Each row is a point on a tangle of strands that fork and nearly touch. The rows are in no order.
Two points are linked if the straight distance between their rows is under 88.6. Some points are linked to none.
j388: [ 10  18 -53  49 -53  27  -7  21  48  23 -25 -19 -10  -9  10  35  22   1
 -11  29 -11 -30  20   9]
j139: [ -3  11  18 -15  41  -6 -24 -38 -20 -37   7 -31  -5  41  10  43  -9   5
  34 -22 -27  16  17   3]
j487: [  1  35  16 -23   7   0 -33 -21  -7  -8 -20 -30   5 -12  33  -7 -37   2
  20  -6  30 -16   5   5]
j28: [ 24   5  23  12  22   9 -12   9 -23 -26  36  11  14   1   9   3  13 -17
 -26 -25  17  26  -9  29]
j584: [ -3   7   1   2  -8  -7  43  13 -30  -5 -20  -6   1 -15 -11  -8  -2  15
   2 -11 -34 -16  -4 -50]
j989: [ -6  19   5   4  11  21 -40  52 -10 -17   2  16   1 -16  59  31  29  -8
  20  11 -10 -46  -2  36]
j181: [-14 -29 -13 -15  -4 -36 -10  35  29 -10  39  -1 -24  38 -30  20 -31 -28
 -30  -9  25  29  23 -11]
j478: [ -1  23 -13  -1  17  17   4  49   8  21 -14 -20 -10 -37  21   1 -17  28
  39  43  -2 -24  24  14]
j949: [ -3  -1 -24   6  23  21   9  19   8  -7 -19  34 -10 -33   6 -11  47  11
  19  30 -34 -12 -17  21]
j400: [ -2  -9  23  15   7   7  14 -30   2 -13  -1  11  39   2   3 -10   7 -36
  -8 -29  30  30 -26 -49]
j743: [-36 -22  22  -2   0 -21  -8  35   3   2  25  -5 -14  43 -11  26 -16 -12
  -9  10  19   8  25 -21]
j445: [ 13  23   8  18  -2   4  26  25 -20 -22  32  14  20 -17  11 -11  -5 -23
 -43  -5  22   8 -13  24]
j412: [-17  -5  -1 -35 -14 -35  25 -30  -3 -35  18  -8  -2  38 -29   9 -56  10
 -37 -38   6   6   6  11]
j172: [-27 -15  18   4 -20  15 -33  25   4  15 -11  -6   2  37   1 -26  62  24
 -30  15  18  -7 -28  -4]
j999: [ 25  27   2 -23  17 -26 -13 -18 -16 -21 -26 -49 -13  -6  14 -17 -47   0
  -6 -15   2  -5  10  -4]
j551: [ 29  22   0 -14  -1  33   0  63   3  19 -28  10  -2 -38  26 -19  28  27
   9   5  -9 -43 -14   2]
j550: [ 27 -27   8 -35  61   7 -23 -21 -29  26 -12 -19 -49 -12 -15  -9  -3  34
  19  10 -49  29  20  30]
j746: [ 25 -25 -12  -8  72   9   5 -41 -24  15  19 -21 -28 -18 -18  -8   4  -7
  14   4 -35  39  10  15]
j435: [  1  -7  30 -16 -14   9  -9 -38 -23  -4  -1  55  32   1   7  20  34  18
  22 -56 -18   1 -26 -25]
j194: [ 29   8 -23  36 -34  17   0 -21  19  20 -15   6  12 -29   7 -18  10 -28
 -18   6   8 -13  -4  11]
j768: [-29 -17  27  27  -4  10  30  -2   6 -11   6   3  38  21   5  17   9 -40
  -6 -13  10  18 -21 -63]
j277: [-16  10  -2   6 -20   8 -41  75  17   9   4  13   2   9  43  36  46   2
   6  10  -3 -26 -12   4]
j719: [-34 -23  34  17  -8  12  32   1 -23  32   6  17  14  20 -17 -23  29   7
   0   9  20  -2  -3 -43]
j570: [  7  35 -57  38 -50  13  -3 -14  45  18 -36  -8   4 -16  18  16  10 -19
 -21  20  13 -30  -4  11]
j527: [ 11  12 -14  38 -29  10   0  40  16  11 -16 -38 -17   7   0  12  -7   5
 -16  32  -6 -23  29   8]
j286: [  9  19  17  -2  38  33 -17  48 -30 -23   7 -10 -11 -28  40  11   3  -1
  15  25  -7 -27   5  65]
j382: [ 18  -3  21  44 -44  46  58   8 -24  37  -9   2  11 -21  -5   4   6  28
 -24  18 -24 -38  14  13]
j962: [ -9  26 -18   3  19  21   7   5  25 -20 -18  23  16 -30  17 -25  31  -2
   3  14   9   7 -36   7]
j626: [ 11   7  18  -3  28  -1 -17 -22 -28 -41  15 -18   5  14  12  23  -3  -8
  -2 -29 -14  12   5  12]
j922: [  6  -1   6   2   3   5   4 -85   1 -16 -11 -22  10   7 -19 -22   0  12
 -10  -9  13  12 -11  17]
j688: [ -8   2 -17 -25   7 -24   9 -20   6  -4  38  57  -7  -2 -22  12 -19  25
  11  -8 -13  24   8  37]
j429: [ -2 -13  37  -1 -14  18  20 -33 -20 -16  12  26  48   4  -8   0  32  -9
  -9 -57   1  32 -31 -30]
j457: [-16   1   8 -10  -7 -13 -24   3  -9 -50   4   9  11  15  27  49  -7  -5
   2 -21 -30  -2 -11  -5]
j633: [  8 -12  -2   5 -34  -4   3 -33 -24   3 -24  44  10 -22   2   5  33  10
   8 -27 -33 -19 -16  -8]
j354: [ 24   0 -10  27 -28 -24   3   8  -7 -19  26 -17 -10   3  -5  20 -23 -27
 -36  -3 -14 -18  22  37]
j934: [ 18  11 -10  19  26  20  14 -18   7 -13 -22 -16  24 -20   3 -40  14 -33
   5  -4  28  27 -18 -46]
j314: [ -1 -30   6  24  30   2  38 -42 -16  44  18 -20 -12  -8 -25 -21 -13 -34
   9  11  14  12  25 -18]
j342: [ 19 -17  -5  12  54  15  -1 -28 -25   0  -1 -12  -8 -29   1  -3  16 -11
  29  14 -43   5  13  13]
j155: [-19  -3 -15  -1 -23 -12  -2 -78  30 -15   9  49  30   8   2  35  -6 -14
  26 -24   5   5 -11  10]
j540: [  6  -6   2 -24 -21 -29  40 -25 -12 -17  41  -7   2  18 -24  14 -67 -22
 -54 -53  27   1   8  10]
j472: [ 32 -31   8 -15  24   2 -40   1 -13  49  -5 -10 -33 -22 -17 -12  -4  10
  32  17 -22  21  35  15]
j174: [ -5  -5 -24  -1   2 -24  22 -18  26  -2  24 -17   8  -2  -2   0 -59 -46
   0  -1  42 -11  19  -8]
j374: [-45   1  -4   2 -16   8 -48  37  34  12 -16   1   4  20  40  16  48  -5
  21  20  12 -23 -22 -14]
j95: [-28   9  11 -30 -29 -11 -43 -28   6 -42 -31  -5  12  35  27  37 -12  10
   3 -22 -14  -2 -21 -18]
j898: [-20 -22   2  13   0 -11 -14  16   2  12  -6 -24 -21  34 -17   4  -4 -17
   6  17   3   7  30 -34]
j599: [-47  14   6  -6 -13   3  21  57  16  25   4  16   1   4   7 -16  15  33
   8  36  22 -20  -6  16]
j112: [ 21   4 -21 -24  -9 -24 -26  17  27 -21 -13  25   4  -5  -3 -12   0 -12
  -8 -35  -1  36 -25 -39]
j492: [ -5 -10  -6 -28 -14 -19 -25  40  19  -5   2  51   6   3   4  -3  23  -1
   1 -15  -6  29 -32 -45]
j625: [-27  -7  -1 -18 -33 -39  29  -1  -6 -31   9  19   1  24 -22  16 -28  12
 -36 -19 -13 -11  -2   4]
j869: [-18 -10   4 -10  10 -26  35 -34 -12  21  46  38  -6   8 -30   4 -33  14
   4  -9  12  11  21  29]
j663: [ 11  20  10 -40  -6   3 -35  41 -10  12 -16  24   3 -24  30 -10  25  32
   7 -16   6 -32 -31   7]
j116: [ 20  -3  20  37  -5  20  12 -18 -38  -2  11   7  23 -30  15   7   7 -30
   6 -12  -4 -12  10  15]
j632: [ -1  13   5  29 -42  14  44  50 -19  20   1   4  -4   5  -2  23  12  34
 -18  10 -27 -49  17  -6]
j45: [-31 -17 -16 -31  41 -22 -16   9  11 -15  16  29 -25  18 -10  18   5   9
  43  10 -20  36   5  -7]
j109: [ -5 -10 -25  17  25  14   9  25  -1 -10 -24   0 -19  -3 -20  -2  38  10
  12  35 -60   0  -2  -5]
j895: [-33   8   3  -2 -18  12 -30   3  19   4 -38 -24   3  19  19 -13  28   7
   0  28  17 -12 -17 -10]
j980: [ -4  27 -27  -9  22  -2  22  -4  24 -23 -16  11  26 -28   9 -41  -7 -13
   1  10  25  20 -37 -22]
j998: [-10 -15  -3   3  32  -9   6 -24  20  32  19 -31 -10   1 -13 -15 -38 -36
  23  13  49  17  24 -16]
j326: [-45 -22  28  23 -10   9  26  25  -2   0   9  15  33  36  -1  13  16 -12
  -7  20  10  -2 -12 -49]
j730: [ 47 -23 -21  -9  24 -12  -7 -72   7  15   7 -24 -21   4 -39  -4  -4 -11
  19 -31 -15  40   9 -19]
j918: [ 27   5  21  27 -27  37  35  14 -19  34 -32  -5  12 -22  -2 -34  16  24
 -22  12 -10 -26  -8  -7]
j543: [  1  -4   3  29 -11   7   9  32   5  38 -11 -54 -31  15 -22   1 -20   3
  -6  31   7  -9  46 -17]
j379: [ 55  -8 -30 -13   5 -12 -20 -62  41   1  20  -6  -1  -1 -24 -19 -15 -17
   6 -32  23  34  -5  -7]
j118: [ 12  11  -9   7 -32  -6  -3  32  -5 -23  -8  44  15 -21  26  18  51  -5
 -29 -26 -25 -11 -43  -8]
j654: [-16  11  19  -9  -3   9  -6 -55  10 -20  -8  13  18  25  -1 -10  -2  15
   0 -22  26  23 -17   5]
j815: [  4   7  11  -1 -20   5 -56 -15   7  22 -37 -34  -6   3  24 -15  -3   1
   5  -2  35  -5   5   3]
j653: [-22   2 -11 -19 -42 -33   3  38  18 -37  13   8  -7  38  -6  16 -33  -2
 -56  -7   9   0  -8  15]
j241: [ -7  -9 -28  -5 -25 -45  -6  23  27 -24  34  -3 -25  21 -27  18 -42 -20
 -39   4   3  -9  20  34]
j825: [-26 -16  23  21  20  13  35 -19 -26  23  14 -10  -9  14 -25 -21   1  -2
  -4  28  21  10  17  -4]
j585: [ 15  -3 -16   5 -20   6  -1  24 -14 -10 -29  47   6 -23   7  12  60   6
   8 -26 -49 -22 -33 -24]
j493: [-25  26  14  -5  23  23   3  46   2  25  -9 -13   3 -24  19 -23   3  26
  29  40  27 -19   4  17]
j34: [-14  -5   6 -24  21  -7   3 -30 -28   6  -1  -9 -23 -13   0  -2 -35  34
  23  34 -29 -14  24  48]
j735: [ 42   5   9  18 -10  21   4   6 -15  26 -44 -41  -7 -27  -2 -40  -9   6
 -20  17 -16  -9   2  -8]
j930: [-18  -4   9 -28  17  -1   6 -60  16 -16  -2  12  21  39 -19   8 -17  22
  33 -29  10  30 -16 -20]
j226: [-24 -25  28  10  19  -7  40 -20 -24  13  53  17  -6  25 -37  -1   0  -1
  -8  -2  17  29  13  13]
j150: [ 51   2 -11  10   8 -12 -11 -25  -8  10 -29 -52 -12 -18   5 -20 -27 -21
  -2  11 -14  -6  17  -6]
j244: [ 35 -13  -8   8   4  11   1 -87  27  -9  14 -17  11  29 -36 -19  -2  -7
 -14 -24  28  32  -2  19]
j329: [-31 -24 -15   8  34  -3 -20  -5   3 -18  -2  10 -20  18 -15   5  32   6
  33  31 -30  22   6  -1]
j518: [ -8  -5  22  -3 -20   6 -17  68  -7  25   1   2  -8  21 -11 -39  42  30
 -30  15   9 -12 -20  -9]
j875: [  7 -24  28  -4   0  17 -36  27  -6  59 -17 -15 -24 -11 -10 -22   7  21
  29  30  -4   3  32  10]
j512: [ -6  22  -2   1  41   0   7  24 -24 -17  29  -9 -16 -28  14   4 -23  -1
   4  44 -11 -11  21  78]
j751: [ 18  30 -18  12 -14  44  12  61  17  25 -19   0   2 -46  27  12  14  33
  19  22   0 -37  10   6]
j504: [  4 -15 -27 -10 -24 -38  38 -33   8   8  47  10  -2   5 -18   9 -66 -26
 -16 -21  28 -21  15   7]
j876: [ 18  -5  12 -29 -10 -10 -22  20 -11  20   3  13 -22  -1 -20 -29   0  21
  -7 -13  13  24  -5  -2]
j369: [ 15  21 -13  36 -13 -12  49  28   3 -16  37  -4  11  -6  -4   8 -18 -31
 -45  12  11 -21   7  26]
j149: [ 46   7 -32 -16  -3 -30 -29 -25  25 -22 -15 -10  -1 -15 -14  -9 -15 -23
   2 -35  -3  26  -7 -34]
j318: [ -7  24 -14 -12  20 -20  13  14  -1  14   5 -23 -17 -25   4  -2 -45  10
  20  47  -7 -18  32  43]
j777: [-21   2   7 -26  38  -6  -3 -61  -4 -40 -17 -21  19  21  12  18 -16  -2
  42 -25  -4  24  -8 -27]
j906: [ -8  10  14 -47 -14 -12 -36  39  18   6  -6  35  17  -1  30  -1  18  28
   9 -21  15   2 -40 -23]

Follow the links from the first point to the second, and from the first to the third. Name the last point that the two ways share.
j457 / j962 / j543 => j241
j329 / j688 / j543 => j825
j527 / j654 / j314 => j241
j922 / j869 / j768 => j825
j625 / j633 / j962 => j400
j999 / j149 / j599 => j478
j314 / j730 / j95 => j626
j118 / j445 / j109 => j400
j400 / j95 / j654 => j626
j112 / j599 / j895 => j478

A fork is a point with three links, a tip a point with one. Leave the first point through the second and follow the links. Name the first fork or tip that comes.
j825 / j314 => j241
j751 / j551 => j379
j895 / j815 => j632
j625 / j412 => j825
j45 / j329 => j400
j632 / j382 => j895

A fork is a point with three links. Follow the links from the first point to the second and name the forks in between, in order.
j599 / j354 => j478 j379 j626
j663 / j999 => j478 j318 j895
j654 / j688 => j626 j241 j825
j895 / j139 => j318 j478 j379
j277 / j918 => j895
j543 / j226 => j241 j825
j109 / j118 => j400
j286 / j241 => j318 j478 j379 j626
j719 / j922 => j825 j241 j626
